Each row is a point on a tangle of strands that fork, close into loops and nearly touch. The rows are in no order.
In the rows, 128 means zero.
Two points are linked if the straight distance between their rows is under 228. Some points are linked to none.
K_931: [112 169 130  82 180 160 113 116 135 145 122 105 144  97 173 157 150  86
 106 134 118 150 170 118 130 107 168 134 145 158 117 163  94  86 194 179
  75 121 125 123 152  88 164 188 182 132 129 118 120  73  83  94 168 111
 154  76 138 154 184 132 153 158  91 144  94 168]
K_7: [143 105 102 141 118 146 142 124 142 146 168 126 105 117 104 149 125 138
 126 174 101 176 151 136 126  90  93 119 121 144 161 139 110 112 117 129
 125 132 118 102 157 198 124 147 120  98 114 118 124 103 105 131 154 117
 135 115 134 144 111 146 139 116 141 152 152 100]
K_626: [ 76 147 128 125 156 152 141 120 176 201 178  67 149  96 148 139 124 161
 116 175 113 114 194 127 123 114 111 102 110 184 121 114 118 124 111 181
  79 150 121 153 145 120 180 151 100 125 133 143  84  69 126  93 184 166
 136 155  92 147 124 123 179 166 123 161  71 114]
K_953: [ 78 100 103 143 160 100  77 133  89 112  78 122 138  88 103 119  93 105
  97 101 163 142 142 138 101 174 137 133 116 101  78  84 160 134 128 156
 113 158 192  79 168  82 129 151 143 114  94 100 193 129 106 118  65 112
 166 137 143 117 124 145  92 100 169 109 115 170]
K_175: [ 68 122  84 123 151 134 134 141 106  48 105 133 100  95 124 158 126 114
  96 117 146 155 117 100  83 117 160 155 140  50 123 135 130  98 189 131
 133 127 154 126 173 113 104 143 207  76 137 141 143  99 108  90  96 134
 144 105 177 143 150 130  90 113 153  78  79 173]
K_964: [105 134 128  85 178 124 127 143 132 116 158 126 117 152 141 159  72  98
  76  88 110 127 142 122 121  60 122 100 109 142 144  88 101 171 167 144
 119 139 127  83 133 113 103 189 167 119 139 108 117 146  97 121 165 134
 165 118 127 109 140 101 120 134 106 103 116 173]
K_958: [110 121 122 128 152 154 104 174 150  99  93 106 143  73 119 109 139  86
 111 129 161 146 147 106 138 144 140 156 115 128  96  97 121  89 120 167
 121 170 176  83 146 116 129 180 178  85 124  87 174 114  75  80  73  87
 185 150 131 149 104 187 126 119 123 132 106 139]
K_403: [194 159 166 157 129 126 108  94  87 126  90 123 161 154 163 100 105 132
 119 137 135  91 108 140 159 165 146 141 118 136 154 108 132 165 140 115
 153 117 157  84 155 100 100 162 132 135 159 117 188 174  76 147  96 125
 167  79 151 120 172 161  89 165 144 138 176 116]
K_523: [108 123 169 129 174 121 113 130 156 171 157 117 127 138 138 139 140  92
  70 120  88 185 136 105 143  64 159 172 108 112 112  68  44 136 109 134
 126  92 106  94 148  90 100 168 181 131 145  63 136 112  80  71 104 100
 185 156 121  52 137 109 169 167 111  96 119 101]
K_854: [123 155 135 121 145  97 124  82 130 127  82 169  96 163 152 123  60 122
 114 115 122 131 130 145 153 130 133 126  71 174 190  69 142 160 126 126
  98 134 145  94 140 117 108 151 109 141 141 130 100  96 168 115 122 133
 143 124 119  68 127 121 157  69 151 123 124 131]
K_887: [ 83 104 120 160 136 115 122 109 148  91 116 173 123 170 141 105  96 156
 142 143  87 132 104 166 117 119 137 100  88 158 162 127 113 105 136 134
 108 148 161  73 152 165 104 122  41 141 114 101 138 121  89 115  70 141
 173 108 118 125 116 120 139 120 116 113 173  90]
K_277: [123 113 116 122 142 146 148 147 102 122 117 139 100  85 162 105 157 186
 132 149 148 195 149 153  74 152 117 121 153 142 124 226  89  91 151 149
 124 144 170 151 156 195 198 132  84 138  81 121 131 133 101 102 151 109
 142 153 123 165 115  82 144 167 112 170 141 122]
K_876: [ 99 125 141 151  76 136  97 104 180 156  95 142 132 159 113 106 153 108
 177 125 102 145 156 161 151 137 144 163 184  91 135 108 160 141  57  89
 140 123 124 156 116 118 150  85 116 127 139 159 139 129 168 152  69 125
 100 183 133 131 104 130 152  91 136 131 137  85]
K_905: [160 162 163 132 149 119 132 101  92 144 120 123 121 151 149 123 114 144
 116 127 136 121  90  84 121 142 162 152 100 125 150  97  74 156 137 152
 175 128 134 100 138 156 118 151 149 111 183  92 150 181  38 120 113 120
 158  68 101 107 171 126 119 181 112  76 179  99]
K_723: [122 143 122  63 156 130 125 157 138 119 137 162  69 160 129 131  81 117
 177  93 162 136 177 115 111 132 113  97 173 142 171 147 173 154  96 127
 106 177 153 143  71 195 116 105  92 107  96 143  96 119 129 102 146 120
 133 156  83 165 103 144 162  70  84 153 144 108]
K_666: [140 113 155 154  95 154 144 121 162 143 131 130 124 185 114  94 183 134
 158 163  87 159 121 175 161 108 126 126 190 102 109 156 117  98 130  83
 159 113  77 149 105 129 111  99  54 186 114 122 125 169 124 158 122 148
 126 149 117 122 106  74  97 160 132 142 150 115]
K_315: [110 134  51  98 171  88 100  53  92 105 161 193  91 159 157 177 115 154
 125 114 124 122 108 137  82 148 134  79 161 128 176 119 114 173 142 129
 176 111 148 109 136 175 161 118 137 150 118 148  81 149 141 141 172 145
  82 116 140 133 197  84 149 135 199 129 102 129]
K_525: [ 66 130  95 116 176 138 139 111 122 165 127 149 137  91 141 158 165  87
  79 122 148 195 129 127 155  71 178 133 154  72  97 109  50 127 139 147
 171 107 115 101 157  97 127 141 191 139 164 107  98 136  50  90 108 130
 171 134 153 101 138 120 139 165 124 111 118 132]
K_609: [162 140 132 148  85 132 171 192 145 143 143  72 108 105 101 118 148 115
 122 161 125 111 133  98 187 101 119 132  59 180 125 104 126  89 121 152
 130 118  98 146  97 118  61 142 126 121 152 163 107 112 147 117 122  84
 153 135  93  98  79 152 157 106  95 118 112 110]
K_778: [ 86 101  87 150  85 160 123  78 137 128 103 152 138 106 104 109 137 155
 157 119 106 129 150 112 120 148 124 139 185  89 160 137 188 163  77  94
 183 149 162 187 110 137 195  68 114 148 114 155  94 126 166 162 107 145
 114 187  99 133 137 156 162  92 156 187 136  98]
K_511: [160 166 118 206  63 138 120 149 123  98 132 107 102 132 135 131 125 141
 143 174 169  76  67 135 125 127 148 102 116 171  71  99 152  88 143 146
 142 132 175 121 115 124  46  97  42 140 143 126 162 156  72 173 103 133
 160  92 140 121 136 135 152 144 120  94 149 101]
K_612: [ 86  97  54 149 146 109 132 100 149  66 180 180  93  93 118 182 149 132
 139 112 128 138  85 160  84 106 162 103 168  71 127 131 113  99 102 126
 140 100 112 105 157 191  91 109 125 123  94 111 101 169 122 148  78 125
  94 148 149 160 171 104 127 122 184  97  96 103]
K_768: [ 99 181 118 101 161 160 153 110 177 149 119  99 134 120 162 145 118 140
 115 159 126 131 125 103 129 123 151 131  84 180 135 112  93 117 157 169
  68 142 137 154 136 117 169 161 129 131 144 112  94  82 101  82 149 149
 169  98 122 114 129 133 172 135 107 124  84 134]
K_246: [138 145 115 147  73 144 145 121 142  97 130 104 105 153 108 132 116 154
  90 110 151  74  66  96 144 103  96 115 118 153 141  89 166 142  96 156
 152 137 145 199  34 100 110  94 103  94 183 212 124 180 148 133 158 137
 119 143 121 107 124 112 139 126  77 139  86 148]
K_894: [135 169 127 133 166 128 153 115 146 145 110 129 128 100 161 141 170  96
 143 127 114 113  99  67 157 175 213 154 113 103  80  60 118 143 101 156
 123 123 104 114 120 122 101 166 150 122 179 110 119 138  98 108  94  81
 147 141 117 109 103 147 145 131 124  81 108 111]
K_398: [139 161 154 127  92 120 166 204 151 105 156 140 107 145 150 121  92 140
 149 104 129  87 130 139 111 103  91 121 123 145  83 120 111 122 162 127
 131 136 129 131 105 119  42 126  93 101 127 143 121 126 115 150 163 150
 103  98 119 144  91 123 118 129  69  83 126 135]
K_631: [128 112 119 131 109 102 151 117 120 134 129 169 149 134 136 102 149 200
 172 122 128 127 101 157  98 119 130 155 146 125 152 211 115  99 134 106
 159 116 126 187 138 182 188  76 104 126 101 156  62  97 160 115 155 140
  63 154 125 164 138 118 156 143 121 161 136  85]
K_902: [ 95 126 138 123 114 137 129 149 174 109 105 131 173 117 143 138 146 116
 121 105 125  83  80 128 158 163 172 162  94  95  70  86 116 101 107 130
 144 126 130 136 128  91 123 125 141 135 178 123 153 111 125 118  95 117
 148  99 133 110 117 165 118 143 101  86 111 162]
K_238: [137 103  98 160  66 152 129 117 153 121  83 130 136  94 136 127 124 131
 100 105 145 104 160 135 151 159 134 128 125 144 118 105 195 139 117 120
 114 144 157 147  93  47 120 137 109 140 135 137 157 150 156 142 153 106
 139 191 152 104 113 150 101  98 134 166 100 155]
K_168: [101 101 191 149 138 110  88 131 173 186 146 112 135 176  86 113 150  69
  88 121 106 184 140 158 144  33 102 168 130 107 122  81 103 158 132  82
 115 122 112  84 110  81 106 165 189 135 149 118 135 130 121 115 103 135
 144 160 131  85 115 118 133 154 111 106 165  95]
K_46: [159 146 108 130  75 152 134  87 123 102 106 113 101 127 166 147 112 140
  87 120 164  87 125 107 116 143 100 114 134 134 151 112 190 202 127 120
 160 144 155 175  68  87 118 130 144 100 156 162 132 172 162 150 188 125
 102 145 146 107 147 109 111 105 138 135  83 137]
K_842: [131  79 117 143  78 162 147 112 100 153 130 128 174  95  88 115 136 179
 164 134  52  98 158 101 123 159 109 137 163 109 130 182 175 118  98  86
 151 112 121 178 133 154 157  70 119 190 111 138 103 109 196 192 152 162
  79 175  68 173 107 148  93  87 162 185 147 104]
K_885: [116 127  80  91 153 119 132  65 113 116 132 146 125 142 159 140 130 151
 100 104 121 157 113 123 121 137 127 110 183 110 153 147 120 168 142 139
 183 134 141 164 134 133 190 124 148 139 131 137  92 178 117 156 169 152
 108 144 150 114 139  55 118 133 163 171 100 169]
K_521: [125  89 105 106 126 157 133 108 121  98 102 135  97 113 110  94 162 165
 142 136 138 205 124 145  85 130 114 120 170 118 169 225 120  91 125 112
 171 157 131 190 126 207 209  61  71 148  87 140  81 104 135  98 115 112
  99 158 132 129 103 105 162 108 116 189 135  99]
K_721: [118  79 126 121 157 121 120 100 112  95 102 144 136 144 135 155  64 107
  55  99 128 148 120 149 138 120 109 150  63 140 157  59 118 174 155 107
 109 163 136 103 138  54 106 163 140 121 131  94 129 115 149  92 139 127
 150 144 120  41 142  98 106 119 110 108 119 153]
K_942: [ 54 127  75 131 158 122 110 106 126  70 145 149 126 126  99 173  92  91
 119  91 110 132 113 116  72 115 143 137 147  76 147  98 152 167 137 120
  93 128 147 121 151 113 103 117 160  83 143 137 125 121 119 137 106 148
 124 117 161 125 137 136 111  96 146  92 104 154]
K_240: [172 162 186  91 156 155  52 148  85 118 134 111 179 125 122 136 149  93
 183  86 152 116 139 118 100 138 119 117 169 104 116 145 175 195 179 135
 102 126  90 107  59 140 175 121 174 169 129  87 171 187 117 141 150 140
 109  80 133 186 188 140  87 176 100 127 174 156]
K_249: [130 122 137 171 129  77 106 137  90  88 109 145 166 165 154 109  64 161
 131 144 141  95 101 165 112 126 138 133  96 150 119 125 123 134 129 119
 125 126 160  80 175 100 139 158  90 119 123 108 172 142  91 137  73 146
 160 101 159 126 156 156 100 146 114  97 182 127]
K_660: [197 190 190 115 130  71 102 159 128 156 108 126 118 205 161  88 121 108
 191 129 117  81 139 137 137 123 133 120 124 152 153 153 157 180 152  85
 137  78  90 136 123 136 121 126 158 141 129 158 112 155 173 162 128 146
  99  73 151 159 134 168 103 148 135 162 173 110]
K_601: [127 135 182 114 170  86 121 193 134 144 120 137 145 131 151 115 103  97
 169  78 123 122 178 101 102 149 143 139 132 119 107 138 119 141 174 146
  71 125 116  89 145 113 113 155 175 103 107 100 145  88 132 125 139 109
  96  91 114 192 112 165  90 111 105 118 139 154]
K_837: [130  92 141 142 138 144 155  65 165 188 147 140 159 146  85 122 216 141
 174 154  53 111 108 131 165 164 187 140 143 106 135 148 127 125 100 119
 105 103  68 138 150 158 155 100  98 175 164 110 105 154 157 157  84 127
 114 140 101  98 116 110  96 115 198 148 127  97]
K_927: [142 120 120 134  93 120 137 138 106 152  95 114 147 139 145  93  96 142
  90 124 137 139 180 161 113 170  69 121 122 191 139 163 179 120 157 102
  95 152 189 137 131  59 123 140  93 126  88 149 165 107 174 154 149 130
 121 170 150 117 103 134 110  79 116 172 113 155]
K_432: [157 199 186 116 133  82 102 114 109 170 110 138  84 230 133  90 117 125
 179 120 149 127 116 135 146 127 115  86 153 171 164 137 120 175 123 124
 132  88 109 124 100 141 157 104 122 175 131 146 108 163 134 145 130 171
 127  63 156 131 125 108 143 120 167 165 173 118]
K_55: [113 143 134 171  59 144 120 104 167 187 112  77 110 149  78 106 180 104
 137 183 101 158 124 159 165 133 159 162 146 124 126 104 148 134  90  93
 128  96 114 151 125  77  99 117 135 103 163 173 134 144 171 153  61 113
 108 139 156  92  89 139 138 123 175 122 104  83]
K_802: [129 152 143 167  89  58  98 161 114 149 140 115 159 147 123  91 132 171
 105 150 185 118 109 189 146 106  78 120  63 210 137  82 138  89  85 142
 132 138 140 113 104 115 118 154  93  80 127 201 149 101 202 120 128  96
  70 158 151 126 136  95 150 136  98 103 124 138]
K_811: [106  95  87 137 117 145 166 145 153 119  91 127 122 106 131 141 121  93
 125 126  90 129 148 125 176 140 111 111  88 122 115 113 171 123 136 116
  86 124 107 126 129  92  70 109 100 164 110 128 119 115 168 139 115 120
 171 186 126  77  66 126 116  75 152 163 117 133]
K_494: [123 104  64 124 154 137 132 101  99  44 176 175  85 112 133 188 123 134
 126 139 144  98  80 135  86 110 105  88 134 112 152 123 134 136 109 128
 138 124  99 102 112 172 119 103 108 147 108 138 106 136 114 130 155 153
 105 139 137 157 192  88 126 136 147  98 114 114]
K_700: [174 173 180 103 168 127 104 128  78 141 128 109 171 172 149 105 126 118
 169 135 122 113 132 118 115 141 147 142 155 120 136 183 117 194 173  86
 126  84  81 129 129 124 171 119 187 160 123 113 133 150 144 186 167 176
 108  83 155 185 171 164 102 170 125 177 167 121]
K_218: [122  89 119  75 156 107 139 108  74 125 117 152 112 149 150 138 141 150
  92  74 139 153 115 108  85 158 113 125 180  85 145 140  69 184 128 136
 179 155 133 124 106 121 163 115 177 120  92 129 101 140 145  99 208 126
  99 193 110  82 121  45 114 140 106 149 113 138]
K_615: [134  91  91 132 153 124 122 110 153 109 168 156 109  95 109 164  86 131
 154 158  98 120 171 139 155  90  77 102 100 142 188 139 158 140 101  90
 132  91 115 112 163 178 118 120 115 163 114 133  94  98 177 164 128 131
 113 102 116 172 128 184 138  79 195 185 145 125]
K_29: [140 168 146 139  83 106 154 159 138 101 113 123 111 135 137 118 129 160
 147 120 166  49  57 110 179 127  92 127  77 174 100  83 171 100  86 147
 130 132 122 189  65 114  86  81  87 144 165 173 117 133 187 106 147 147
 110 130 123  82 134 119 130 128  75  75  69 151]
K_60: [146 127 154 118 119 140 170 134 142 195 131  85 109  92 114 118 114 160
 165 174 148 116 190 106 133 139 109 128  83 159 140 118 136 154  59 154
 111 161 104 168 124 156 169 139 116 111 121 126  93  81 149  79 191 123
 113 178  72 151 105 173 163 120 113 157 124  82]
K_362: [155 147 202 122 139 114  92 136 139 108  69 147 199 152 150 100 149 112
 174  74 130 114  99 112 134 196 192 193 129  80  85 121 125 133 123 125
 139 120 123 119 113 107 123 130 170 110 161 106 190 134 142 105  95  83
  92 109 153 130 118 159 106 167 115  57 159 139]
K_162: [126 171 159 110 199 128 112 124 118 142 111 143 137 102 195 133 121  87
 154 126 107 143 206 137 118 138 171 142 153 118 125 158 125 142 212 138
  37  97 122  72 162 105 133 183 178 129  95  80 128  90 106 100 146 139
 135  92 131 165 170 159 113 141 121 139 123 169]
K_354: [130 140 104 143 106 105  72 153  79 116 121  76 137  88 116 140 137 123
  73 204 189 141  87 158 131 112 120 120 110 173  93  97  87  85 130 152
 156 147 128 120 148  87 158 162 124 125 127 127 147 100  94  80 133 109
 134 111 153  67 172  82 184 173 140  75 119 119]
K_186: [ 75 118  99 147 109  80  79 136 121 105 122 118 131 141  82 138 131 112
  74 168 183 141  87 159 119  96 100 132 136 151 114 116 110  83 147 122
 145 140 194 106 167 104 147 165 129  69 113 143 155 118 107 126  89 135
 120  99 188  86 137  76 147 142 166  87 118 153]
K_984: [ 97  95  59 156 117  91 120 106 137 138 178 171 104 116  78 163 156 124
 107 140 102 163 121 179 139 138 110  89 147  84 144 109 119 129 102 118
 170 100 108  86 153 141  94 134 138 160  91 124 116 168 126 186  97 114
 104 135 167 118 129 102  93  99 224 145 144 134]
K_423: [159 148 183 110  93 141 184 190 126 146 108  55 113 120 110  95 108 147
 137 150 119 113 149 102 183 155  91 129  44 189 152 154 128  96 158 136
  82 152 125 136 147 126  94 110  83 139 137 125 128  80 156 113 139 120
 174 135  71  98  67 155 120 114  87 145 135 133]
K_875: [ 92  70 125 113 164 149 119  85 171 148 162 141 121 132 103 160 107 105
 122 135 102 169 149 148 122  61 131 111 156 100 164 126 113 155  88 119
 128 139  92 112 137 134 159 114 112 140 135 115 100 106 114 121 134 145
 148 157 114 130 138 110 147 136 126 147 140 102]
K_244: [156 156 164 100 124 129 119 127 131 147  96 143 158 165 145  88 179 108
 157  66 125 155 100  97 104 171 186 170 186  97 120 178 104 124 141 127
 126 125 134 124  84 143 162 120 167  81 141 149 169 158 110 103  79 105
 102 126 152 149 113 126 102 144 104 102 156 124]
K_363: [119  89 116 146 121 122 134 122 144 145 101 169 179 105 156 102 140 169
 154 127 126 133 127 149 125 152 152 154  88 101 156 177 115 115  98 138
 166 127 144 171 186 144 205 142 155 102 121 137 109 105 147 119 111 139
  83 129 145 188 112 181 143 125 133 146 134 117]
K_493: [ 88 141  68 144 148 133 118 129  92  95 151 103 125  63 117 134 156 111
  50 185 148 153 122 116  98 128 136 122 112 139  90  89  94  79 157 167
 142 141 158  94 192 115 148 152 125 142 116  72 164 125  42  96 104 124
 192 118 133  87 164 117 140 156 140  93 115 127]
K_785: [124 187 128 185  98 118 145 202 124  99 158 128  98 153 120 120 121 130
 145 137 161  73 115 147  79 123 128 105 129 167  65  90  70 101 165 136
 146 156 170 109 138 139  36 126  60  91 106 125 158 131  76 153 107 131
 133  78 125 113 115  94 154 127  81  61 135  89]
K_924: [127  76 138 148  90 137 143 114 174 170 112 160 165 137 140 130 152 145
 139 126  58 115 113 117 152 136 175 146 122  74 109 139 123 133  93  96
 165  91  80 133 122 108 125 105 100 209 140 115 113 145 152 151 148 149
  94 190 100 110 100 116  80 142 158 147 137 105]
K_489: [143  99  95 137 131  98 144  63 100 138 175 145 134 151  68 144 182 128
 146 133  74 117  76 145 144 177 121  96 118 121 131 119 142 122  93 118
 102  87  77 105 155 162 133  83 124 169 124 119 132 157 156 167  84 120
  89 128 134 110 156 114  99  96 243 153 135 133]
K_848: [114 147  91 131 110 157 126  97 155 164 141  97 128 111 113 151 141  95
 125 159 118 151 143 144 153 116 164 162 141 125 121 129 149 120 139 105
  77  73 109 172 143 116 123 162 156  95 160 127  90 127 137 158  79 134
 120  95 168 130 137 131 154 129 171 122  90 131]
K_407: [143 163  97 127 117 128 140  95 139 118 109 134  89 113 157 178  54 138
 152 177 107  97 130 104 162 115 141 121  34 170 185  76 169 147 117 111
  90  85 132 159 146 116  55 139  72 150 156 162  69  95 169 142 122 169
 124 105 125 106 125 155 151  82 155  92 127 102]
K_610: [120  74 105 153 107 125 118 117 126  86 122 111 174  95  84 147 144 116
  80 136 154 152  86 153 122 154 124 166 125  95 114 148 142  64 162 124
 114 136 175 125 181 100 149 138 154  84 143 127 170 102 109 120  98 133
 139  93 179 151 161 145 127 152 165  84 107 157]
K_537: [149 106 128 149 132 131 125 120  97 138 138 133  77  98 129 108 116 182
 115 181 159 185 141 147 101 128  86  98 148 152 144 185  92 110  86 125
 185 151 160  86 154 220 181 143  94 117  84 108 151 137  70 102 129  98
 159 134 127 160 124 117 139 164 121 159 182  86]
K_484: [144  82 153 131  91  90 108 127 125 113  71 171 177 157 164  87  97 164
  79  77 131 165 137 136 114 152 113 176 115 143 145 146 141 115 154  94
 146 148 191 126 133  72 152 145 147 103  87 141 171  95 196 112 131 101
  93 173 158 132  77 120 112  99 113 130 135 140]
K_346: [156 144 148  84 152 147  88 127  85 138 148 110 136 128 113 154 177 123
 148  89 162 117 171  80 100 153 120 117 206 132 128 118 190 210 134 128
 102 159 132 117  37 164 174 107 162 137 128 118 156 176 138 147 188 137
 109 143  95 175 177 125 122 126 111 136 152 141]
K_226: [120 110  97  97  94 174 157 139 161  90 101 127 122  33 142 148 130  97
  98 113 117 145 134 124 141  99 133 150 191  39  89 175 125 116 151  79
 160 124 119 183 135  58 139 141 155 138 120 115 144 122  99 135 144 146
 174 129 148 128 110 153  96 145 135 151 101 186]
K_578: [194 159 127 177  75 168 131 155 120 102 151  88 123 129  69 135 141 129
 159 170 161  70  95 116 160 110  95  97 129 173  84 135 200  66 121 126
 108 119 138 175  93 150  66  88  58 133 145 157 149 176 102 192 105 140
 149  71 158 150 126 174 153 140 126 148 163 136]
K_824: [162 145 156  96 114 127 167 123 111 138  74 121 131 152 144  96 126 142
 170  91 144  71 131  86 148 216 138 140 105 134 126 129 187 168 106 128
 110 143 106 163  89 119 109  70 112 148 129 124 126 125 209 107 141 117
  88 173  77 110  98 158 131  97 101 123 103 129]
K_237: [ 97 128 127 125 157 161 169 107 142 154 179 126 104 165 105 114 163 124
 149 137 102 163 133 171 131 119 115  96 177 129 108 167  87  79 168 111
  92 144 111 149 137 170 114  86  53 153  96 115  99 174  97 174 131 120
 159 121 104 118  99  44 118 142 129 162 132 138]
K_914: [ 62 144 104 147 161 176 123 116 126 125 119 106 122 102 128 112 154  95
  97 159 131 182 166  99 118 125 160 127 157 137  96 148 114  66 160 154
 121 129 179  88 161 134 157 177 149 103 114  82 164 123  38  98  65 109
 201 107 133 155 132 161 130 143 125 124  98 129]
K_474: [ 72 135  79 133 130 166 160 146 118 112 133 133 119  49 134 161 171 110
  97 120 159 145 120 116 139  89 167 110 217  22  83 144  84 100 129 129
 181 119 125 176 129  97 136 122 175  90 155 126 109 169  46 138 112 146
 156 116 151 137 136 127 114 181 114 153  94 163]
K_413: [122 110  86 107 146 147 155 115 170  92 134 144 112 109 127 158  78 119
 158 138  67  94 150 114 167  96 116  99  79 137 160 131 143 135 111 120
  68  94  84 156 144 151  98 121  99 184 143 155  57  80 169 128 124 134
 131 121 108 108 105 137 145  55 177 155 111 125]
K_389: [133  83 192 138 142 153  91 111 144 141 145 113 123 176  67 129 128  82
 135 133 130 156 146 154 145  76  95 142 133 121 156  68 141 154  87 102
 100 154 104  79 123 132 120 130 125 130 137 111 155 141 146 106 124 125
 157 166  91  82 131 128 127 121  91 102 166  88]
K_408: [128  76 131 121  76  87 166 186 141 123 121 159 161 104 174 121 113 159
 123 111 108 116 131 143 132 140  98 147  95 108 118 159 105  99 134 133
 159 126 138 141 141 111 127 164 136 108 117 135 133 107 164 124 165 107
  79 167 139 168  82 158 105 131 115 136 131 150]
K_834: [201  95 178 130 142 153 166 104  99 178 147 100 153  99 116 104 132 175
 175 187 110  89 178 106 129 144 126 112 107 163 148 157 140 139  71 131
 146 135  92 145 143 175 178  93  94 159 109 120 105  88 163 134 177 147
 111 159  54 171 127 167 153 135 115 177 169  86]
K_269: [144 156 155  74 162 150 135 149 103 122 178 115  85 139 133 167 110 114
 170  90 149  89 147  67  86 121 116  96 165 130 137 120 172 173 132 155
  97 143 140 133  70 175 114 104 137 112 145 149 118 138 125 133 187 153
 106 103  71 176 167 129 149 117  80 128 127 142]
K_716: [180 166 109 139  84 178 158 143 150 129 173  65 118  96  82 159 131 119
 121 166 127  77 133  90 175 118  97 108 120 204  95 141 155  99 144 119
  97 115 130 174  77 149  80 132 109 115 165 168 133 124 124 192 121 122
 152  99 106 148  96 165 143 114 105 149 112 111]
K_951: [ 78 111  62 115 184 128 117 109  97  57 153 116  79 100  93 188 100 108
  90 121 162 116 108 127  84  90 107  93 153  95 121  89 130 167 114 153
 122 128  98 120 143 135 118  94 147 139 137 117  96 146  94 112 129 186
 163 113 147  89 169 115 142 102 129 107 101 132]
K_342: [169 182 118 141 126 143 136 139 133 144 136  96  82 123 113 134 155 104
 127 123 159 111 103  65 113 128 165 149 127 114 123  90 117 149 111 160
 179 136 139  86  98 152  84 135 164  88 186 126 140 170  67 133 106  84
 152 111 111 115 137 156 130 139  91  73 149  97]
K_881: [175 101 181 120 141  99 100 155 123 155 111 159 188 164 155  80 132 130
  86 107 130 176 128 183 159 120  93 149  67 169 137 148 111  82 151 125
 101 129 148 100 110  93 137 158 150 108  99 118 164 118 162  89 118  96
 124 120 134 114 116  97 120 139 123 123 138 160]
K_52: [132 131 104 110  69 159 160 198 151  75  94 152 105  60 172 164  94 123
  90 105 113 143 127 104 129  82 131 144 156  45 152 202 136  92 154 100
 163 125 125 196 139 124 111 146 192  84 126 145 114 119  83 112 136 121
 142 131 163 139  90 151 128 130 114 128  98 177]
K_926: [134 128 175  83 139 107 136 198 132  86 124 172 152 148 161 104 110  98
 165   8 110 147 138  98 107 149 148 153 157  81 130 163 114 121 145 136
 128 145 134 103  96 162 126 125 166 116 117 132 151 129 120 124 133  98
  91 123 126 184  85 168  84 116  71 114 157 153]
K_742: [127 133 137 116 116 105 153 172 165 127 163 133 122 144 169 124  75 125
  77 103 101  90 142 125 133 108 121 114  76 165  85  62  86 148 143 151
 130 134 126 107 130 110  36 185 118 103 127 113 146 129 101 134 156 112
 166 125  92 120 121 120 110 130  84 103 130 128]
K_789: [157 155 163 102 147 106 103 141  96 166 129 103 109 174 136 102 141 149
 174 130 162 124 115 116 118 141 128 130 137 133 106 130 100 155 128 161
 124 114  90 136 112 129 158 108 122 137 120 108 119 117 132 111 163 152
 102 104 129  99 137  93 138 159 133 107 128 125]
K_15: [124  98 132  87 154 178 164  71 135 155 139 136 114 155 117 125 152 121
 132 146 100 138 171 145 123 143 126  76 134 146 150 163 154 120 141 113
 109 151  93 150 112 163 127  78  55 216 103 116  79 138 139 143 161 159
 155 142  66 135 110  71 134  89 150 198 111 142]
K_877: [143 155 144 186  73  80  95 153 126 141 136 111 121 117 132 110 132 160
 141 137 181  58  87 152 169 106  84 135  58 144  87  53 153  89  59 141
 170 150  93 123  84  93  81 123  95 157 145 170 157 124 196 114 135 122
  85 125 135 130 148 128 139 146  97  93 115 146]
K_392: [111  91 128  80 201  87 121 142  94  95 108 178 112 127 154 133 144 123
 116  68 139 163 124 112  78 155 135 127 133  81 143 169  65 140 143 162
 146 130 105  88 125 161 145 105 186 121  87 127 133 140 142  73 136  80
 102 144 124 128 141  79  63 129 129 102 136 147]
K_452: [204 108 177 138 139 118 143 126  64 156 118 114 173 123 123 100 130 153
 184 171 105  60 116  90 140 183 122 152 123 119 134 151 166 161  95  91
 163  89 101 157 131 135 154  89 138 170 103 138 106 124 207 186 158 135
  90 166  85 159 143 183 113 109 120 171 160  82]
K_657: [129  82 171 144 123 135  81 140 108 165 170  77 154 124  49 103 116 126
 138 131 113 164 180 150 120 122  65 111 154 119 125 156 145 115 133 113
 105 137 116  85 183 140 173 117 147 142  78  74 187 101 134 166 128 147
 112  83 137 163 141 175 110 127 157 149 167 148]
K_88: [137 129 140 132 123  94 102 141 132 159 173 113 207 171  97 123 115 147
  84 133 127 140 111 186 153 103 106 124  63 194 133 122  89  80 149 144
  92 122 124 109 129  92 152 165 128  76 121 132 140  91 175 110 147 106
 120 114 159 133 155  71 155 159 123 100 113 143]
K_485: [133 179 127 121 112 126 137 146 131 134 125 128 111 154 142  96 140 139
 150 106 172 141  99 122  98 149 148 139 161 126 120 164 102 115 133 155
 127 131 148 151  98 159 167 129 140  82 148 167 126 134 127 125 124 127
  99 101 163 128  97 113 149 136 120 118 109 127]

A tip is a point with one link. Name the tips that can be reached along the links from each point below, in the order of the rows.
K_609 | K_423, K_52
K_315 | K_953, K_15, K_392
K_162 | K_887, K_723, K_848

A fork is a point with three links, a tip a point with one. Leave the first point through the second and follow the links. Name the first fork or tip that comes.
K_578, K_511 | K_413
K_723, K_269 | K_244
K_953, K_958 | K_494
K_926, K_601 | K_848
K_854, K_721 | K_423

Name the points in between on the shortest way along the links from the first point to the second, in order.
K_244, K_778 | K_926, K_601, K_162, K_931, K_768, K_626, K_60, K_834, K_452, K_842
K_493, K_218 | K_354, K_186, K_610, K_175, K_942, K_951, K_494, K_315, K_885
K_226, K_413 | K_474, K_525, K_523, K_168, K_389, K_875, K_7, K_615
K_811, K_423 | K_413, K_407, K_854, K_721, K_964, K_742, K_398, K_785, K_511, K_578, K_716, K_609
K_269, K_894 | K_346, K_240, K_700, K_660, K_432, K_789, K_485, K_244, K_362, K_902
